The views of a scene show one set of named points, each view turned or mirrored, shifted and resized as a whole, with a little noise and some points left out.
In the rows, 128 means zero.

Scene 1
View 1
veg: [110 122 126 151 161 161 165 144  88 129 117 120 145  87 162 143 130 170
  93 103 121 145 108]
saz: [104 118 124 153 148 156 169 160  79 123 115 128 138  86 175 149 125 177
 102  99 114 148 115]
taput: [ 97 128 142 162 131 162 137 114  78 147 158 158 122  98 144 155 170 172
  86 109 139 170 150]
feku: [126 128 132 102 152 144 136 104 128 161 110 110 182 100  88 123 139 161
 129 145 145 117 108]
Fop: [121 127 136 117 149 155 124 100 122 159 130 121 173 104  99 133 155 173
 107 140 150 133 120]
vire: [100 120 137 134 135 157 125 136  99 146 131 134 152 106 147 155 151 199
  97 119 143 150 133]
kanuk: [ 97 106 118 129 153 153 151 204  93 119  88 105 163 102 203 159 103 228
 101  99 116 132 105]
lovir: [102 116 122 146 158 162 150 175  93 120 107 109 156 102 194 158 120 215
  82  97 121 141 107]
zib: [113 122 128 138 154 158 148 127  96 143 123 126 154  93 135 141 142 171
  98 117 135 143 116]
dedu: [ 97 113 128 124 131 145 149 167  89 136 106 129 148  98 164 152 126 189
 131 112 122 140 126]
naka: [120 128 139 111 139 141 141  97 114 162 127 132 158  94  82 124 148 141
 145 143 141 131 126]
pelum: [107 123 137 125 149 159 114 121 119 151 129 118 173 113 131 149 148 205
  89 127 149 137 124]
View 2
pelum: [101 142 152 142 138 111 115 117 107 159  85 123 147 131  71 132 163  87
 130 124 101 140 126]
feku: [128 129 151 124 146  91  82 131  99 133  87 138 161 143 111 106 142  96
 135 110  92 146  93]
veg: [103 101 140 134 110 107 134 103 120 139 114 134 141 134 102 131 142  89
 116 159 124 140 138]
dedu: [136 124 139 126 115 113 135 100 113 152 126 138 140 137 103 132 164  93
 101 169 127 152 143]
lovir: [108  97 133 140 103 130 151  88 112 137 101 129 136 143  65 148 169  78
  88 175 124 153 153]
zib: [ 99 109 145 137 122 105 124 113 117 141 103 131 146 133 101 127 138  94
 128 141 114 137 124]
kanuk: [140 105 127 131 102 136 146  84 100 135 102 132 139 151  64 150 182  77
  66 189 124 172 154]
naka: [123 138 156 122 143  79  91 134 114 144 114 140 156 132 137  99 129 105
 152 114 103 131  98]
Fop: [101 137 156 136 144  94  97 127 106 152  89 132 155 133  96 113 144  96
 146 110  96 135 108]
vire: [ 98 137 149 142 129 111 131 112 121 166 106 129 139 122  88 135 160  90
 128 145 116 135 143]
View 3
saz: [129  96 136 123 129 209 127 139 122  78 131 159 168 107 156  93  76  98
 150 116  70 138 171]
kanuk: [130 107 141 131 113 238 151  98 125 109 149 143 198  85 113  94  50 104
 176 123  22 130 198]
lovir: [127  93 143 135 115 240 148 112 128  92 137 173 184  90 122  98  65  91
 165 125  56 140 184]
veg: [123  90 130 131 126 201 130 131 128  94 123 163 155 113 145 101  90 101
 140 126  91 143 158]
naka: [118  84 100 135 108 136 128 118 139 150  91 139 106 166 136 108 146 127
  99 136 136 140 122]
vire: [119  92 101 142  99 224 135 127 125 126 109 182 157 132 119 100  86  88
 118 134 109 133 144]
taput: [114  91  96 137 113 232 114 175 119  88 104 204 149 137 151  97  85  75
  97 129 141 135 125]
Fop: [118  72 105 153 100 178 139  95 141 154  88 174 126 144 105 115 138 111
 116 144 138 151 123]
pelum: [118  81 103 152  91 219 143  96 136 151  98 186 151 128  97 108 104  92
 126 143 114 138 137]
zib: [125  81 124 138 118 195 131 122 135 109 111 170 146 125 137 106 110 100
 135 132 108 146 145]
dedu: [123 109 113 127 115 203 132 127 117 117 130 137 162 125 133  94  69 111
 131 120  63 121 174]
View 4
veg: [105 126 158 130 113 129 142 130 123 146 109 132 175 111 139 114 131 130
 134 141 155 105 160]
naka: [171 144 173  79 148 136 130 123 132 183 102 138  93  95 111 115 161 133
  84 139 178 156 114]
lovir: [ 88 116 166 174  71 134 140 149 133 143 118 131 210 112 157 109  92  95
 149 138 123  85 204]
Fop: [172 132 192  98 133 137 117 118 157 189 108 151 112  87 121 116 133  92
  94 137 160 140 137]
saz: [ 90 126 147 137 105 128 158 137 109 135 112 123 194 118 145 116 132 146
 145 140 150  92 166]
pelum: [144 131 193 122 109 149 113 138 155 174 112 142 147  85 142 117 111  73
 108 142 140 135 165]
zib: [128 123 167 115 122 126 131 121 137 158 112 143 155 106 132 114 133 118
 123 141 159 107 149]
taput: [ 80 133 198  83 144 154 109 129 151 135 127 139 189  95 155 123 139 100
 148 179 173 134 116]
kanuk: [104 129 144 188  57 131 160 171 103 151 106 112 199 115 149 104 100 125
 134 121 118  93 226]
dedu: [107 141 156 140  94 143 147 164 106 148 107 110 170 108 141 111 130 139
 121 135 147 132 173]
vire: [126 129 190 113 117 147 117 138 153 162 115 140 160  95 143 117 119  85
 120 152 150 132 149]
feku: [191 131 173 105 131 123 132 122 137 197  96 145  91  93 106 115 138 116
  78 120 160 137 147]

Which points are out of place in each view (at most two, in the order of its rows)? Write - if all are in place.
view 1: veg
view 2: -
view 3: -
view 4: lovir, vire

Scene 2
View 1
redu: [137 122 122 143 116 100 129 134 161 130 131  99 140 160 111  97 112 107
 104 151  98 128 171]
kup: [121 133 107 146 131 113 129 157 135 145 157 152 153 175 114 101 125 125
 149 138 121 151 144]
tofa: [132 133 132 157  94  83 113 143 170 140 134  83 144 192 136  98 102 134
 160 150 118 164 176]
Dip: [118 135 108 140 122 116 125 156 128 133 143 153 157 173 137 117 147 133
 170 138 114 149 125]
rut: [137 125 101 121  98 130 149 125 141 117 113 128 130 146 115 139 160 110
 109 136  90  99 115]
Bos: [125 122 131 140 164 109  97 167 137 120 155 152 168 141 143  75 125  98
 109 174  89 139 159]
vube: [139 130 136 146 103  89 113 142 167 129 124  89 145 176 142  97 115 119
 135 158  99 139 171]
virot: [139 130 121 148  89  95 131 135 165 134 122  88 134 178 119 115 120 124
 135 142 110 136 159]
vafe: [121 135  94 136  88 121 147 141 133 134 133 140 135 187 112 144 150 142
 176 113 126 142 109]
piriv: [137 128 104 139  76 105 150 116 162 129 117  89 126 177 106 133 130 125
 126 127 111 124 143]
piza: [120 136 109 139 126 116 118 163 127 131 146 160 158 172 141 113 141 133
 175 139 116 156 122]
Nodar: [122 133  93 134 102 120 141 144 131 127 135 150 140 172 117 139 152 132
 159 125 116 132 110]
tefa: [127 134 107 148  96 101 131 138 150 141 142 116 139 188 114 121 120 136
 157 132 120 150 151]
popib: [131 130 107 143  96 108 142 138 155 137 137 109 136 180 103 120 120 127
 137 134 117 138 149]
zoz: [144 123  67 115  47 150 205  89 139 114  85 115  98 152  67 201 184 123
 104  95  96  67  72]
taruz: [138 127  95 118  86 136 159 117 144 112  99 125 125 148 109 157 170 116
 113 123  90  92 101]
View 2
Nodar: [116 122 145 142 119 161 107 129 141 201 124  93 133 124 132 173 128 191
 127 140 136 133 149]
virot: [133 105 148 132 127 118 109 193 159 102 113  95 131 134 133 171 178 143
 189 116 126 139 140]
vafe: [113 124 129 147 130 160  99 124 149 203 140  88 141 120 120 164 137 179
 129 149 151 141 157]
tefa: [127 105 154 118  96 127  73 144 165 142 118  56 126 132 136 186 178 160
 154 126 117 139 137]
popib: [124 119 143 138 119 132  97 159 158 145 122  87 133 130 132 173 166 159
 156 131 124 139 136]
piza: [126  95 160 120  86 151  79 111 140 199 126  54 120 113 138 189 138 203
 119 124 125 126 160]
piriv: [123 117 136 149 145 131 118 183 156 128 122 111 146 129 122 158 159 147
 183 126 141 139 144]
vube: [140  63 169 115  99 118  91 175 148 104 112  69 125 126 130 184 175 162
 184 102 126 128 165]
kup: [131 105 163 126  99 139  93 148 147 157 110  75 118 129 149 181 153 183
 136 124 111 130 137]
taruz: [130 124 145 173 154 160 167 181 127 175 108 157 139 118 127 147 102 196
 158 123 142 128 150]
Bos: [155  66 207 105  56 120 100 154 126 136  77  59  83 117 172 206 144 211
 135  88  83 105 137]
rut: [136 117 159 160 139 153 156 180 123 160  98 139 124 124 141 158 112 193
 152 120 131 123 138]
tofa: [130  73 149 109  97 113  63 156 166 111 128  43 139 132 122 191 197 141
 183 118 130 139 162]
Dip: [125  96 160 123  90 150  88 118 140 198 121  60 122 117 140 186 139 198
 119 127 125 128 161]
zoz: [114 175 114 212 210 176 205 199 131 198 124 209 162 132 115 117  81 174
 163 149 163 140 133]
View 3
taruz: [120 171 109 125 129 137  75 151  97 175 137 146 127 136  80  92 118 104
 162 112  98 111 125]
tofa: [117 135 119 162 143 129 133 153 140 124  74  90 154 118 135 155 134 154
 151 123 143 153 104]
Nodar: [130 175  92 128 125  99 112 135 109 138 123 134 151 140 106 113 106 133
 151 142 111 108 113]
zoz: [119 141 108  96 136 180  59 127 103 189 167 162 130 137  68  84  99 101
 166  92  87 104 128]
vafe: [139 164  86 125 128 111 110 121 108 137 121 131 154 145 110 118  98 142
 157 137 111 107 117]
piriv: [112 134 116 130 144 152  99 138 127 155 111 124 146 121  98 127 123 125
 159 109 119 133 113]
popib: [111 143 108 132 138 129 119 137 132 137 113 121 152 123 110 132 121 127
 147 126 127 125 105]
redu: [ 90 148 133 142 142 122 121 168 137 144  99 117 142 107  96 137 155 108
 137 128 139 137 101]
Dip: [127 186  92 146 121  77 123 147 109 127 105 121 152 137 110 125 119 139
 147 155 124 112 109]
Bos: [ 89 196 129 160 130  58 137 192 125 128  83 114 138 113  96 133 168 108
 123 162 143 129  94]
vube: [108 148 129 162 141 124 123 171 134 136  77  98 143 114 115 141 147 131
 151 125 142 148 107]
virot: [101 130 126 140 147 148 113 156 136 146 103 113 143 113 108 139 136 122
 148 113 132 143 104]
kup: [112 168 100 131 129  85 137 145 127 121 107 124 160 126 109 137 123 131
 134 152 134 119  99]
rut: [121 170 109 126 133 128  83 148  99 165 131 148 130 135  83  98 120 112
 158 120 101 108 122]
piza: [128 191  91 146 124  71 125 147 110 121  98 119 154 139 116 128 117 143
 146 159 128 114 109]
tefa: [119 144 103 134 137 121 128 135 130 128 104 112 155 129 116 139 116 138
 146 133 133 133 103]
View 4
tefa: [100 124 107 109 184 156 123  85 134 135 125 154 100 144 120 113 129 138
 122  97 161 135  99]
virot: [ 80 138  76 117 195 151 168  94 132 116 131 124  74 146  84 118 102 125
  91  79 120 117 125]
zoz: [ 76  75  19 199  27  69 113 147  94  72 145  31 148 139 106 199 151  85
 112 177  87 123 149]
Bos: [185 153 134  75 217 202 151  87 228 135  88 169 119 148  66 119  66 169
  66 151 147 151 158]
Nodar: [136 100 101 121 130 141  93 101 150 131 123 142 140 141 126 139 138 137
 113 150 170 146 106]
vafe: [122  90 101 128 126 126  88 101 130 135 131 143 136 142 139 129 148 134
 134 132 178 140  92]
tofa: [ 92 130  99  93 230 167 162  71 137 130 131 176  70 149 103  83 103 133
 102  53 164 116  90]
redu: [104 156  95 115 204 170 169  93 163 123 113 129  83 136  69 126  91 135
  82 105 121 130 146]
rut: [128 102  69 142 119 124 137 121 154 101 123 100 134 144  81 160 107 121
  82 164 115 130 146]
piriv: [ 77 115  63 134 156 129 146 104 116 109 139 111  93 144  95 132 115 116
 101  96 125 114 119]
Dip: [140 108 106 116 150 151 101 103 160 136 117 149 133 145 123 125 125 147
 111 149 167 147 116]

Which points are out of place in each view (at most two, in the order of its rows)? Write - if all are in place.
view 1: virot
view 2: tefa, kup
view 3: zoz, rut
view 4: Dip
